Each row is a point on a landscape with many valleys, with its height.
A ball rolls from a point to the lowest of its 2 nearest points, and stops where none of them is lower. Distance is the straight distance between rows; heights are no part of it.
Boza h=5.92: [-20   0  -4 -12   4  11   4   0 -15  -2  18   1 -22  -9  -6   8 -17  18
   8  17   3  -4  43  10  -6   5 -14  -5   7  27 -16  10   1  18   0 -21
 -13  -2   9  -1   3  20  -5 -15  -1 -20 -30  20   9 -18  14  12  13  -9
   8]
zuf h=6.92: [ 20  10  -2  20  -6  15   8  13  19 -12 -10  -6   4 -16 -13   1   5  10
   2   3  30  -2 -11  14  29 -23  19  13  -2 -15  12   0 -18  10   3  10
 -11 -13   8  -9   4  -2 -15 -22   8 -22  11  -3  22   1  15 -10   4  14
 -11]
fuvam h=3.43: [-10 -17  10 -12   3 -22  18 -22   1  16 -12  -1   8  -7  -2   5  -8 -35
   1 -23   4  15 -15   6  -5 -12  -8  -2  -4  10  -1 -15  17  -4   6   0
   7   5   6  22  17  -5   1  13  -7  40 -17 -27 -38  -7  -4 -15 -16 -13
  19]
fosum h=8.45: [-39  14   8  -7  17  -7  -6   2  -5  -9  29  19  10  16  -9  16  -2 -13
  -7 -14 -25 -26  18 -11  -9  20  -3   4   6  -5 -16  -5 -17   3   5 -12
   9  -8 -14   9 -22  13 -21  16  -8 -14  -8  21 -17  11  -3  19  -1 -24
 -15]
befab h=7.33: [ -7  -3  -3 -29 -21  -1 -12  18   2   5   1 -38 -25 -24 -11   3 -15   5
  -4  12   5   0  -5  -7 -17  10 -17   3  10   8   4  -7   3  16  -3   4
  10  -7  -4  -6  10  26  -6  -3  22  14 -14  20  -5   1   3  10  -2   5
   7]
kema h=8.20: [-36  21   9 -23  -5   0   6  14  -2  10  -7   6  -6  -8  -3  16 -18  18
  10  -9 -11   6   8  -7   4  -1  11   5  12  20 -30   3 -13  19 -10  -7
  -5 -21 -14   7  -1  14   3  12   0 -14  -4  12 -17 -17  -1  -7   9 -16
  -1]
fosi h=6.60: [  0 -11  -1   9   0  -7  -6 -15  -3 -16  -2  24  -9  -5   9 -10   7  12
   5  12  12   3  28  -4  -3 -10  -1  -1  20   6 -12  12   5   0  -6 -19
   0   5  -6   5 -12 -24   6 -18 -10 -13  15   8 -14   0   6  -3   2   2
   3]
Vul h=2.29: [-20  15  12 -11  46  -8   3 -12 -22  25   3  -4  22  32   7  12  12  -3
 -12  -6  -7  20   1  22  31  -4  22  15  -8 -18   3   0  -8   2   7  10
  -9 -10  -9   0  -8  13   7  27  -7  24 -17  -7 -10   7 -17 -16  10   3
  11]
Luper h=6.91: [-10   5   4  16 -24 -10  -9  -4  27   6  -7   3   4 -15   1   3  11 -18
   7   6  -1 -29  -5   9 -11  16 -21   0  14  -4  24 -17   6 -14   6 -12
   5   8   1  16  14 -11 -10 -12   3 -14   1   0  -3  -6  15  36   4   8
 -14]
Deraf h=4.29: [  6  16 -39   1 -13  10   4   4 -20 -11  13   4 -28   7 -17  19 -34  13
   3  -1 -16  11  -1  10 -19  15   1 -11 -11  13 -15 -15   8   2 -20  -2
  -1  20 -14 -12  -7   8  12  -8  11   7   5  25  14 -18 -17  12 -18   4
  -8]
Zaf h=2.81: [ 13 -11  30 -16  14 -23  10  -3 -11  -4  -9 -15   3 -28   1 -13   1  -4
 -19  -3   7  55   1  -6  -1   5  -8   2  -6  15 -16   1  -8   7  -3  20
   6 -23  13   8  18  -3  16  29 -11  33 -15   6   5  11 -13 -27   3  -2
  19]
lunem h=2.78: [  7 -33  -9   8  -8   4  -3  -2  13 -10  25   9  14   8  -2 -18  13   0
   2  -4 -13 -20  19  -2  -5  16  -8 -15  -7  -8   4   0  -8 -20  10 -11
  -7  10  10  -2  -4   2  -2  -3  -9  -2  28   1   8  16  19   9 -12  -7
 -13]
mas h=5.49: [ -5   4 -22  -3   6  15  -2 -14 -25 -12  26  23   6  19   6   7  -1  22
  19  -1  -7  -2  39  -6 -10   7   0  -8  -2  15 -11   0   1  -7  -2   0
 -19  16   4  -7 -23   5  11  -2 -10  -9 -21  10   5  -8 -12  -4   2   3
  -6]
Fesed h=7.61: [ -6  12  -4   9 -13   7 -17  11  -3  -1  -1  27 -17   6 -23  -5  -1  14
  12  11   5  -7   7   1  16  -6  21  11   7   3  11  -7  -9   9 -29  -5
  14  -6  12  -3 -11 -24   4 -15   8 -20  25  14   1  -2  -7  18  -8  -7
 -34]
lisep h=3.98: [  8  -4   2  -8  20  -3  26 -21  -5   7 -19  -6  -4  -7  -5  14  -7 -22
   9  -6   7  23 -20   4   8 -21   1  -2 -11  14  -5  -9  32   6  -1   2
   3   1  28  -2  18   1  15   2  -2  30 -26 -30 -21 -14  -4 -16 -12  -4
  19]
gif h=4.99: [  6   7   8 -18  -2 -11  14   0 -10 -11   1 -11 -20 -26 -21  17  -8   8
  10  -5  -9  18  -9 -32 -12   6   7   8 -14   4 -12 -14  11   9 -19  21
  23  -9   8 -17  13  14   8   3 -15   7 -11  10   5  -1  -9   6  -7 -15
  -7]
vuna h=5.27: [ 32  22 -31   9   6  26   8  16  -8   4  -9  -8 -19  12  -1   0 -17  18
   6  -6  -5   8 -33  26   3  -6  24   4 -21 -10   9  -6  10  14 -11   0
 -13   1 -11 -17  13  -3   0  -7  32  -4  16 -13  28 -11 -18   7  -9   6
  -1]
Nani h=8.01: [  1  24  -2  -2  -3 -16   1   4   5   1 -12   8   4  -2 -15  11 -15   3
   0 -20 -17   1 -34 -15 -22   6  15   9 -13  -5   2 -21   1   1 -16  -2
  26  -7 -17  -2   2  -2   7   3   2   6  19  -3  -3  -5 -19  17  -9 -28
 -11]
nekod h=5.40: [ 15   5   9   0  11  -5   4   2 -12 -13  -7  -5  -2  -5   3  -2  -3  17
   3  -8  -9   6 -23 -36 -11  -1  17   5 -12  -4  -2  -5   4   5  -4  17
  27 -15  10 -13  -3   9  15  13  -9   7   3  -3  20  10 -20 -12   6 -20
   0]
zoli h=8.29: [  9  14 -16  -4  11  -7   7  12   3  18  -6  -8   2  16 -17   3   2   9
  -3 -27 -17  -1 -38  -1   8   3  27  15 -24 -21   0 -15  -8  10 -13  10
  11  -6 -18 -12   2  14  -1  18   4  21  14  -9   9   4 -17  -1  -9 -17
  -7]
nelek h=4.03: [-31 -19  21   1  21 -12  18 -13   4  31 -10  -1  13  11  10   8   7 -38
  -3 -17  -6  -4 -12  14   9 -16   4  13   6   5   7   0  16  -4  21  -3
   3  -4 -10  18   2   0   0  22 -14  28 -18 -30 -45  -6  -5 -18   3  -3
  23]
tomug h=6.18: [ -7   4 -18  -1  -2   7   3   2  -5  -4  20   8 -11  -3 -20  -3  -7   8
  15  20  -5 -18  41  19  -6  -2  -6 -16  -2  26  -2  -2   4   6  -2 -32
  -6   3  28  -7  10   4  -2 -14   6 -29  -8  17  11  -9  18  27  -6  -2
 -17]
pebe h=5.11: [  5   2  -8 -18   6  12  16 -12 -19 -15  12  12   0 -10   6  19 -11  23
  16  10 -15  21  30 -13 -16   7  -5 -21  -4  29 -26   9  14  -2  -4   5
 -11  -3  15  -9  -3   5  26   2 -10   2 -18   5   7 -16  -6 -15   0   7
   9]
Kasa h=3.55: [ 21 -34  11  -2   3  12   8 -10  -6   0  -5 -27   1   1  20  -2   0 -12
 -12   3   3   7 -18 -22   6  -8  -8  -2 -14   1  10   9  29  -6   3  27
  16   4  10  -6   6  -1   5   9   0  27 -24 -25  10   4  -2 -30  -9   2
  24]
Kilu h=3.39: [  9  -6  24 -25  11 -25  10   9  11  -1  -9 -20   7 -39  -8  -1 -11   8
  -3  -3  -9  34  -2   4  -2   2  -5 -14  -1  20 -35  10 -12   7   3   4
  -4 -28  15   2  20   8   2  22  -6  21   2   4  -2  -5  -5 -26  -5  -3
  31]
Dav h=7.66: [-22 -14   3 -11   8  16   2   2  -1  29   2  -6  38  37  23  -5  14 -16
 -15  -4 -15 -16   4   1  20  -8   1  -7  -7 -27  -2  17  -5 -17  24   8
 -17   1 -19  10 -12   8  -4  28   2  10  -3 -27 -17   5   9 -17  -2  19
   9]
molit h=6.88: [  5  -8   5   7   7  -3  10  10  50  11 -26 -17  42 -15   3 -21  -3   9
   6 -13 -29 -22 -17  -1  -3   4 -13 -20   1   5 -13  32   6 -11  18   1
  -3 -15  12  12  -7  -3  -7   8 -10 -16  15  -6   3  -8  -9  -8   8   8
  19]
lifad h=6.38: [ 19  10  -9  10  11  12   1   4  -8 -10  10   3 -16   4  -5 -11   8   9
  11  27   0  -7  25  21  -2  -9   2 -11  -2  10  11  -4  14   1  -1  -9
  -2   2  41 -24  14  -7   1 -16  21 -30   2  -4  24   5  11  32   3   6
 -14]
Fisag h=6.90: [  8  14 -14  16 -11  -6  -7 -14 -14 -17 -16  11 -10   8  15  10 -15 -10
  -2  -5  16  17 -15  -3 -15 -17  10  -4   0  -3   8  -4  11  -3 -13  -5
   8  13 -24   0  -3 -20   7 -19   6  -2   4  -8  -5  -2 -15  -8  -6   1
   0]
kuro h=3.75: [-15   9 -29  -4 -21   5 -10   6 -10   2  11   2  -3  12 -11  14 -16   2
   3 -11 -15  -9  13 -15  -8  18 -10  -6 -14  11 -12 -20   0  -1 -10 -13
  -7  25  -7   1  -1  10  -4   2  16   7 -14  14  -2  -8  -8  13 -17 -13
 -12]
zos h=6.62: [ 20   6 -17   4  -7  20   4  12  12  -8 -10  -3  -3  -1  -5  -9   3  10
   9  17  12  -8   9   5  11 -19   8 -18  -3   4   1   1  -8   5  10  -3
 -19  -3  19 -21  10   8  -1 -18  11 -21   8 -11  26  -3  24  -2   2  11
  -9]
rupa h=5.23: [-35 -15  12 -21   0   3 -18  15   2  -3  28  -5  -4  -9   7   3 -15  -6
 -14 -11   3 -12  22   6 -20  22 -26  -1  25  11 -15  13 -18   8   6 -13
 -12  -4 -27  23 -14  15 -20   6   8  -7  -1  29 -24   8  14   8  -1 -17
  14]
zub h=6.33: [ 20 -17   8  11 -14  -4  -9  18   2  -1   0 -18   1  -4   1 -21   7   2
 -12   5 -26 -25  -3 -15 -34  17 -13 -18   4   1  13   4  11  -6   2  -5
  15  -7  23 -11   6   6   5   0  21  -3  22   3   6  12 -11   6  -6  -5
   6]
sif h=4.38: [-15 -12  18   3  12 -34 -11   0  -1  -6   3 -12 -10 -18   3  -2  -4  -2
 -11   5  28  -1  -3  32 -19   8  -7   4  13  -2   9   4 -11  15   5 -12
   7 -12 -20   3 -10   8 -16   0  -5   7 -10  20  -4  11   0   4  19 -11
  30]
dopu h=3.27: [ -3   4  -7  -9  34  20  14 -13 -21  26   1 -10   7  31   1  -1   3   8
   2 -13  -8  21 -10  17  26  -6  16  19  -8  -1   6  -8   9   8  -9  27
  -6   5  13  -7  -1  16  23  22 -11  33 -20 -19  -9  -3 -14 -25   4   5
  13]
sud h=8.88: [ -7   0  -1   5 -13  11 -15  11   6  12  10  -3   2  33  -9  -1  15 -12
 -18  -4  -7 -18 -24  -2   2  19  -8   6 -17 -33  16  -3 -25 -11  -2   5
  11  17 -15   1  -1   7 -16  13  12   2   6   0   5  21  -1  19   3  -7
 -22]
tenes h=3.81: [ -8   2   6   1  31 -30  -1 -14  -9   7   6  -7  -7  -5   9  15   1 -11
  -8  -6  24  15 -18  33 -12  -4  12  -1 -14   3  16  -9   0   6  10 -10
   5   0 -21  -3  -7   9  -5  13  -5  20 -20   1  -1  13  -3  -4   5 -15
  27]
Gezus h=7.41: [ -2   7   1  17 -20   6 -21  15   6  17 -16  17 -10   7 -10  -9   6   2
  -4  27  17 -17  -2  26  29 -14  -2   7  25   7  20   3 -15   6  -8 -11
   1  -3   8   6  -3 -29  -4 -18  18 -26  26  12  -2   1   9  26   9  15
 -15]
Mafo h=7.19: [ 13   0   9  30  -7   4  -7   9   2  -8 -10   5 -16 -12   2  -7   6  -2
  -1  22  34 -10  -9  15  32 -26  14  20  18 -12  33   9   2  12  -5   5
   8  -7   9  -1  -1 -29  -5 -27   9 -30   6   6   4   6   6   2   6  19
  -1]
Feba h=7.20: [-14   7   6   1 -13   1  11  10  58  17 -38  -3  24 -23   6 -14  -4 -12
  14  -6  -7 -19 -17  -1  -2  -1 -13  -7  11   5   0  11  24 -19  18  -1
 -11  -5  -6  26   1  -8  -6  -1 -15 -25   8 -22   1 -13  16   2  13  19
  10]
bimot h=4.64: [  3 -17  12 -18  -7   6   0   1  12 -14   8 -22 -21 -41  -5  -7   6  -2
   2  32  21   0  25  -7 -11   1 -24  -5  15   1  -9  12  12   7  12   2
  -7  -5  11  -8  10   3 -11 -20  -1   5 -21  14   9   3  36   1   9  11
  10]
gat h=4.53: [  3  11  -2 -12  10 -19  18 -16 -17   0  -1  -4 -13 -14 -16  20  -9 -15
   6 -16  -1  31  -9 -16  -6  -9   5   2 -16  17 -17 -31  20   9 -17  20
  14  14  10  -4  13   0  11   5 -12  33 -20  -5 -11 -14  -9   2 -16 -13
   6]
vafel h=4.70: [ 29  -6  -1 -11   7   7  23 -18 -20 -22   9   1   2  -3  15  17 -16   7
   5   0 -12  43   2 -23 -18   1  -4 -25 -11  29 -13  10  25 -12  -3  25
   9   3  18 -12  -1   0  30   9 -11  28 -10 -10  12 -14 -17 -17  -6  10
  19]
Rafum h=3.19: [  1 -27   5 -15   8  10   7   2  28  -1  18  -9  21 -10   5 -26  19   2
   2   1  -3 -12  24  15  -3   5  -6 -21  -8 -19  -4  19 -14 -13  26  -9
 -24  -2  18   0  -4   5  -5   9 -11  -1  15  -1  12   6  33   3   3   2
   6]
Vogaz h=6.36: [ 23 -12 -10   5   0  -9   4  -5  13 -10   2  21   1 -17  -5  -8   1   7
  11  13  17  -5  19  10  24 -12   3  -7  14  14  -6   2   3  -5  -3 -16
   1   4   5   3  -4 -29   3 -19  -2 -19  46   2  -1  -6  28   8 -23  14
  -8]
desap h=5.53: [  2   3   3  -8  10   9   5 -17  -1  -4   8   1   2   9  15   7  16   3
   1  -5  10  15  17   1  26   2   5   5 -11  -8  -3   1  -8  -8  10  15
 -18  12   3   0  -6  12   3  10 -15   5 -25 -10  15   4  10 -18   5   4
  -1]
bev h=6.39: [-21   6  17  -2   1  -4  -9  14   7  26 -20 -21  -5   1  10   4  10   1
  -4   0   6  -8  -7  11  18 -11  11  12  11  -7   1   6  -4  25  11  10
   1 -10 -11  -8   3  10 -15  10  -1  -6 -29  -4  -1  -2  -3   0  32  -5
  13]
tetu h=8.79: [-31  28   1  -1 -25   3 -13  -5  12  12  -9  19   1   7  -2  18  -5  -9
  18  -1   5  -4   7  -1   7  -8   9  10   8   1  -1  -6 -10   6   0 -19
  -8   2 -14  11  -5 -15 -18  -8  -3 -17 -10  -2  -9 -21   2  19  17  -8
 -29]
kol h=5.94: [ -2  12   4  -5  -3  -5  -7  -9   3   0 -10  -5 -15  -7   6  14   5   5
   7   6  16  10   7  -3   7  -5  10   8  -2  -2   0  -2   1  11   0   2
  -6   0  -1  -7   6   4  -2  -6  -5  -9 -28   0  10  -4   2  -1  11  -6
  -2]
fum h=3.20: [ -6 -18 -16  14 -18  -2 -17  -3  -9 -17  26  12  -1   8 -14  -9  -1   0
  -8  -2  -9 -24  22 -19 -13  26 -18  -8  -1   1   4 -11  -6  -9  -7 -11
  11  23   4   3  -7  -7  -6  -2   3   4   6  23  -1  18  -3  16 -17  -8
 -14]
Kolaz h=6.08: [ 18  -2  16  29  -8   9 -19  20  -3   3  -7 -20  -9  -3  -2 -18  24  -3
 -10  10 -14 -31 -12  -1 -10   6 -10   4   1 -20  28  -1   3   5   2   6
  15  -3  29 -15  14 -10   8  -2   9 -18   4   1  16  24  -8  14   5   7
 -12]
didi h=6.81: [ -3   1  -1   7 -17 -17 -12   1  -2 -18  -7  24  -1   6 -10  -8 -14   7
  -4   0  -2  -1   9 -17 -21  -4  -4  -3  13   7  -8   4  -2  -2 -14 -15
  16  -6 -12   7 -14 -10   8  -8   3 -10  32  11 -20   0  -8  -3  -8 -10
 -11]
lele h=5.67: [ 28  13 -10  14   7  20   9  12   6  10   2 -13   3  10  -2   4   6   3
   2  -4  -7 -14 -25  16  14  -1  17   4 -29 -16  18 -12   4   0   0   0
 -10   7  10 -16  16   3 -10  -8  26 -23   3 -31  29   5  -5  18  -6   1
 -15]
Beg h=6.78: [-20  -5  20  -9  -8  -3 -12  25  17  20   4 -29 -12 -11  -2  -5  14   1
   1   8 -10 -23   2  -9  -4   5  -6   6  14   5   5  -5  -3  22  16  11
   6 -13  10  -6  12  22  -9   4   5 -17 -26   9   1  12   9  22  26  -1
  -4]
vizik h=8.23: [-14   5   0  -3  11  -3  -9  -1  -5  -2  11  15   9  26   6   3  10   7
  -3  -6 -18 -11   9 -10  -4   6   7   3  -3 -15  -4  -1 -15  -4   5  -3
   5  -2 -10  -4 -18  13   1  16  -1  -5   2  -3  -4  14 -10  -6   9 -16
  -9]
Mani h=4.00: [ 10  21 -14 -10  18   7  11  -6  -3  22 -11   3  12  16   5  17   2   5
  14 -14  -8  14 -17   4  25 -14  30  14 -19  -1  -3  -8   9   1  -5   8
 -10   0   6  -5   6   5  20   9  -4   8  -8 -31  -6 -15 -15 -16  -9  -7
  -2]
vuk h=7.11: [-21  18  -3  -6 -33  12  -7  12  46  24 -25  -3  11  -8  -2  -6  -2 -12
   5   1 -12 -20  -9  -5 -11   2 -16  -5  14   9   9 -11   8  -5   3  -5
  -6  -6   1  22   9   7  -4  -5   3 -21  11  -3  -2  -6  12  30  16  16
 -10]
dure h=3.08: [  6  -2  -4   8  16  -6  -6 -13 -18   9  -1  -3 -14  10   7  10   1 -12
 -14 -13   9   5 -35   0  -9   0   7  10 -25  -7  19 -17  16   3  -1   7
  24  12 -19  -6  -4   6   4  11   9  26 -16  -6   7  15 -19   2  -6  -9
  15]
Zumak h=6.21: [  9  13  -6   0  21  -6   3 -17 -28 -15  11  21  -2  12   9  11  -7  14
  -3 -11  -2  27  -8  -1 -25   3   8   0 -11  13  -1  -5  -7  -4  -9  13
   9   5 -12  -7 -26   9  21  12 -14  18  -5   6  11   7 -26 -19   0  -4
   6]
nuker h=5.35: [ 32 -10   1   7  -7  -7  22  -7  19 -25  -9   0  10 -33   4 -11   1 -15
   4   4  27  10   0  13   1  -3 -13  -6   6 -10  -8   6  -9 -16   4 -13
 -11   4 -10  17  20 -27   1 -22 -12  -2  28  -7  -1 -16  37 -19 -19  22
   0]
peko h=7.05: [ -8   0   9   0 -21  -9   2  -2  10  -7  -1  26  22   5  -6  -5   1 -10
  -4 -15  -7   8   5 -22  -9   6  -8  -3   5  -9 -26  11 -22 -22  -6  -4
 -10  -1 -24  18  -8  -6   0   7 -15  -1  30   4 -18   5  -1 -17  -7  -4
 -13]
vefo h=5.86: [  4  18 -13   4  32  15 -12 -21 -33 -11  24  28   8  33  12  10   5  20
  11   0  -4  11  16   9 -10  10   9   7  -2   5  11   0  -8 -13   2   9
  -8   8  -7  -7 -35   7  15   4 -18   3  -8   3   5   3 -31 -19  12   3
  -9]
seso h=6.61: [ 22 -23   3  24  -5  -6  -2  15  23   4 -18 -25  25 -15   4 -30   1  11
 -10   1 -30 -27 -15 -12 -15   2 -15 -23   5   8  -2  32   9  -3  14  -4
  16 -23  17   1  -1  -5  -9  -4   5  -2  24  11  10   0 -15 -11   3   3
  26]
kune h=8.61: [  1  -5  -9   0  -4   9   5  15  17  35  -8 -23  13  27 -10   1   8 -10
 -18 -16 -10 -13 -23  12  22   1   7   8 -19 -21  14  -5  -7   1  -1   6
   2   8 -11  -9   2  23 -12  23  14  10   6 -22  -1   4   1   3  -9   2
  -5]
vif h=6.22: [ 25  -8   9  29  -7 -12   0  -7 -22 -29   1  25 -12   0  -1 -13  -5  -6
 -10   6  26  11 -11 -28   9  -8   3  16  13 -13  17   5  -8  -7 -14  12
  28   7   0   1 -13 -26   2 -19 -17  -7  24   7   0  17  -7  -3 -10   3
 -19]
taveg h=4.17: [ 31 -18  -3  -1  -6  21   5  -7  -6 -21   4 -15  -8  -1  19  -4  -2   6
  -3  11   6  21   2 -20 -11   0 -12 -15  -2  10   2  17  20  -9   8  23
   2   9  12 -14  -8  10   7  -3   2  18   0 -11  26   1  -1 -21  -1  17
  15]
Kul h=4.56: [ 16  -5  -3 -10  15  10  19 -19  -5  13  -4   0  26  21   8   9   3  -8
   0 -14 -15  14  -5  -1  31   0   9   4 -19  -1  -4  -3   7 -19  11   8
 -23   7  26   5  15   7  18  10  -8  32  -4 -39 -16 -12  -7 -30 -28   1
   3]
feru h=8.62: [-47  10   6   2 -16 -10 -12  -2  10   5  15  13   4   6 -12  19  -2 -17
   2  -9 -10 -20  16  -7   2  13  -8   9  10   3 -13  -5 -21   4   4 -13
  -1   5 -14  21  -4  -3 -27   4 -10 -17 -16  16 -15  -1   4  32  16  -4
 -23]
Pid h=5.78: [ 15  -3   0  20  -6   7 -11  13  -6 -12 -10 -11 -17   1  -7 -14   2  19
  -3  11  -4  -6 -15 -22  -3  -2  12   4   5 -10  15   2   1   9 -13  15
  23  -7  10 -20   0   4   6  -6   8  -4  10  13  17  18 -18  -7   8   3
  -8]
Batet h=3.68: [  3 -21   3  -1  -4   0   1   9  30   7  -8 -15  21 -13   6 -16  12   8
  -8   2   9 -13   3  18  -2   1 -17 -12   9 -13  -7  23 -13  -3  18 -11
 -18  -5  -9   8  -3   2 -10   1   0   1  20   5  -2  -6  19 -15   5  12
  22]
Doguk h=4.83: [-22 -25  20 -10   1 -18 -11  14   8  -9  15 -10  -9 -25 -11 -16  -1   6
 -10   3  18  -7  11  14 -14  12 -22  12  32  -2  -5  15 -22  11  -2  -7
   6 -15 -20  18 -13  11 -13  -7  -6   4   8  35 -19  16  12  -1   7   2
  22]
vuf h=5.59: [-38  -8  -1 -10  -5  17 -12   6 -10   8  22  10 -12   2  -3  -3 -14  11
  -1   4   6  -8  44  11   0   3 -18 -10  20  16 -24  17 -19  14   2 -29
 -23  -7 -10  17  -9  14 -10  -7  -1 -20  -6  24 -14   0  23   8   8  -7
   7]
Danaf h=2.21: [-11  -9  -6  -4  -1  -6 -13 -20 -13   6   6  -3  -8  19  11  15   8 -23
  -8  -9   5   1  -8  -9   5  10  -8  15 -12 -12  12 -16   9  -6  -1  16
   9  30 -19   6  -5  -2 -16  15   0  20 -36  -3 -10   0  -6   3  -2 -12
   2]
mul h=6.48: [  3 -11  -5  28   2 -20 -14 -15 -14 -26   9  36 -19  -1  -8   1   7 -13
  -1  17  24 -11   5  -3  19   7  -3  13  12  -1  19  -4  -2  -6 -11  -1
  21  25   1   8  -9 -39 -11 -19  -9  -9  -3  21  -7   8  -1  17 -12   2
 -20]
devub h=1.16: [-26  20  -2 -15  18  -5  -7 -28 -24  19  12   8   0  37   6  19  10 -20
   0 -12   0  17  -1   1  24  -6   8  20  -6  -8  -7 -11  -3   3   0   7
  -8  15 -21   9 -10   5  -6  17  -6  23 -32   0 -20  -5 -11  -5   9  -3
  -5]
bod h=7.97: [-22   1  -9 -21  15   7  -7  -3 -11  29  19   3  25  45  16   2  13 -15
  -7  -6 -25 -18  13  -9  12   5   2  -7  -4 -14  -1  -2  -1 -12  19   5
  -5   7 -11  -2 -11  18  -9  21   7   5 -12 -13 -25   8  -2   6   1  -8
  -2]
gagi h=6.16: [ 17  -5 -14   6 -11   0   0   8  33   5   2   7  18 -13 -15 -23   7  -1
   5  13   3 -24  11  28  11  -8 -13  -8   3  15  11  -7   2 -11   4 -14
  -2  -6  26   1   6 -12   0 -18  -1 -26  44   3   9   6  31  34  -9  20
 -13]
lidis h=8.44: [-29  23  -6 -24   0   9   3  -5 -19  15  -7  19  -3  16  17  17 -14  10
  20  -4 -10   9  14 -18   0 -10  13   3   8  25 -26  -8   7  11  -2  -6
 -20  -2  -9   3  -5   1   9   5   0  -4 -26  -1 -21 -25 -13  -7  11  -8
  -5]
vib h=5.95: [ 16  19   0  19  -8  15   3  18  22   5   1   7  11   0 -16  -7  11  -9
   7   5   0 -24  -9  26  11  -4   4  -2  -7 -10  30 -16   1  -9  -5  -6
  -6  -1  34  -5  14 -14  -3 -16  18 -37  22 -14  22   4  12  33  -1   2
 -25]
maz h=4.22: [ 13 -36   1   2 -12  11 -10   7   7 -10  -3 -17  -8 -19  10 -27   5  10
  -6  25  19  -5  13  -1 -11  -2 -22 -12  19  -5   0  21   6   2  11  -4
 -10   1   5  -3   0  -4  -1 -19   8   4   9  13   4   8  21 -10   4  18
  17]
mula h=7.94: [-31   9   6  -6   6  -7  -7  29   4   8   2 -14  -7  -5 -18  -5 -19  21
  -5  -4  -9 -13   5  17  -8   4  -1   8  21  14  -8   4 -23  21 -12 -10
   5 -27 -12   1  -8  27 -10   2   5 -20   7  29  -9   2  -2   9  17 -10
   9]
ronag h=5.07: [  3 -24  14 -18   9   5   5 -16  -2   4  11  -2  22   4  23  -3  22  -9
  -3 -13  -7   9  13 -20  15  13  -2  -4  -8  -9  -8   8   7 -19  16  16
 -11  10  14   9   7  -6   6  22 -14  27 -12 -23  -6   5   5 -19  -8  -3
   7]
gipod h=7.65: [ -6  -2   1 -14   5 -13  -2  23  -5   8  -4 -27 -18 -10 -15   2 -14  19
  -7  -2   2   6 -10   6  -6   6   6   5   1   6   0  -6 -20  24 -12   8
   3 -14 -10 -13  -5  32  -6   9   9  10  -4  28   8   5 -10  -6   8 -11
  20]
Tuga h=8.67: [-17  32 -20 -13 -11  14  -6  -5  -2  16 -14  15  -4  12  12  14 -13   9
  20   9   1  -1  18   4   4 -13  17  -2   9  14  -6  -8   9  12   7 -27
 -25  -3  -1  -2   6  -8  -1 -16  12 -18 -18  -9   3 -36   5  13  11  -7
 -18]
siz h=7.06: [ 11  -2   7  -9 -19  11 -15  28   5  13  -9 -45 -14 -20  -9 -14   9  -2
  -7  27   1 -15  -9   0  -7  -1 -19  -4   6  -3  15  -5   5  10   5   9
   4 -11  16 -19  21  16  -4  -5  24   2 -17   6  17   6   7  10  13  18
   3]
datu h=7.79: [ -5  32  -8   7 -18  -1 -14   6   0  -5 -12   5 -21  -4 -16  15 -12   3
  12   2  -7   0 -18   4 -14   4  16  10   5  -4  12 -11   7  12 -26 -17
  17  -2  -5   1   3 -22   0 -19  16  -5  13   7  -3  -7 -18  28  -6 -12
 -22]
dar h=5.02: [ 26  -7  10 -13  -5  -8  13  -9  18 -27  -9 -20  -7 -44  -1  -2  -1 -19
   5  26  29  10  -1  -2  -9  -8 -20  -3  10  -7  -4   3  11 -11  13  -1
   2  -7  -4   1  23 -10 -13 -25  -7   7  -2  -4  -2 -11  41  -2  -4  25
   1]
fitok h=7.31: [-24   2  14  -6   0   0   0  -1   6   6   0  18  37  27  12  -7  18 -11
 -13 -13 -21   0   4 -22   8  -7  -3  -6   3 -26 -26  21 -14 -18   6   4
 -17  -9 -25  17 -13  -3   2  20  -9  -1  22 -13 -14   8   1 -26  10  13
  -1]
rumut h=5.64: [ 29 -17  13  23   1  -4  27  -6   9 -26  -1  14  21 -16   9 -18  15  -5
  -2 -16  21  21  -1  10  23  -1   8   2  -3 -20  -7  16 -23 -20   8  -5
 -22  -3  -4  15  15 -21  -3  -8 -13  -4  38 -18   8  -3  15 -32 -12  19
   0]
dul h=7.04: [  8   7 -16  30 -19  -1 -14  -9 -13 -13  -6  25   8  19   6  -4  -5  -3
  -7  -2  -7 -13  -7 -16 -14   3   3  -6   2 -10   9  -7   9 -15 -12 -12
   9  18  -8   1  -1 -22   9 -15  13  -7  29  -8  -4   6 -18  12 -14  -9
 -14]
vur h=6.70: [  5 -11   5  30 -10  -9 -12  -6  -3 -18   4   8 -17 -13   8   5  16 -18
   4  20  12 -23  -7   9   1   7 -10   4   6 -13  35  -6  12 -11   2  -4
  14  15   3   4  17 -25  -6 -23   7 -14  -9   5   0   7  15  27  -1   7
 -13]
Zimeb h=2.85: [ 21 -18  24   4  19 -14  11 -16 -12  -6  -8 -11   9 -13  18  -3   7  -9
 -18 -10  13  22 -21  -9  -3   1   2   5 -19  -3   5   9   2  -7   5  15
  11  -4   1   1   2  -7   3  20 -17  28 -12 -14  10  15  -9 -32  -5  -2
  23]
garov h=5.93: [ 35 -12  22  28   3   0  22  -9 -15 -37  -1  17   4 -12  17 -16  11   0
  -5  -6  30  20  -6 -18  16  -9   8  13   0 -16   5  15  -4 -10  -5  16
  -1   5   6   6   2 -26   5 -16 -18 -10  21 -14   9  11   3 -28  -2  18
  -2]
neli h=4.79: [  9  18 -36 -15   7  13  16   8 -10   9   4   2 -17  21  -8   4 -13  23
  17  -8 -18  11 -12  11  -3   6  23  -1 -22   3 -12 -17   4   7 -10   6
 -12   7  -7 -16  -2  16  13   8  14   4   4   2  13 -21 -16   1  -7  -4
 -10]
dokip h=6.59: [  1  18 -14   7  -2  -6   4 -12 -23 -22  -6  11 -19   0   3  13 -30   2
   0   1  16  45   2   4 -27 -15   3 -13   6  15  -8   6   3   2 -17   2
   0  10 -20  -4 -16  -4  20  -6 -12   5  -4  13  -2  -8 -14  -8   0   3
  10]

For each start below, name the point where the ball stops.
kema | devub
dokip | Zaf
Fesed | devub
Boza | devub
Feba | fuvam
fosi | lunem
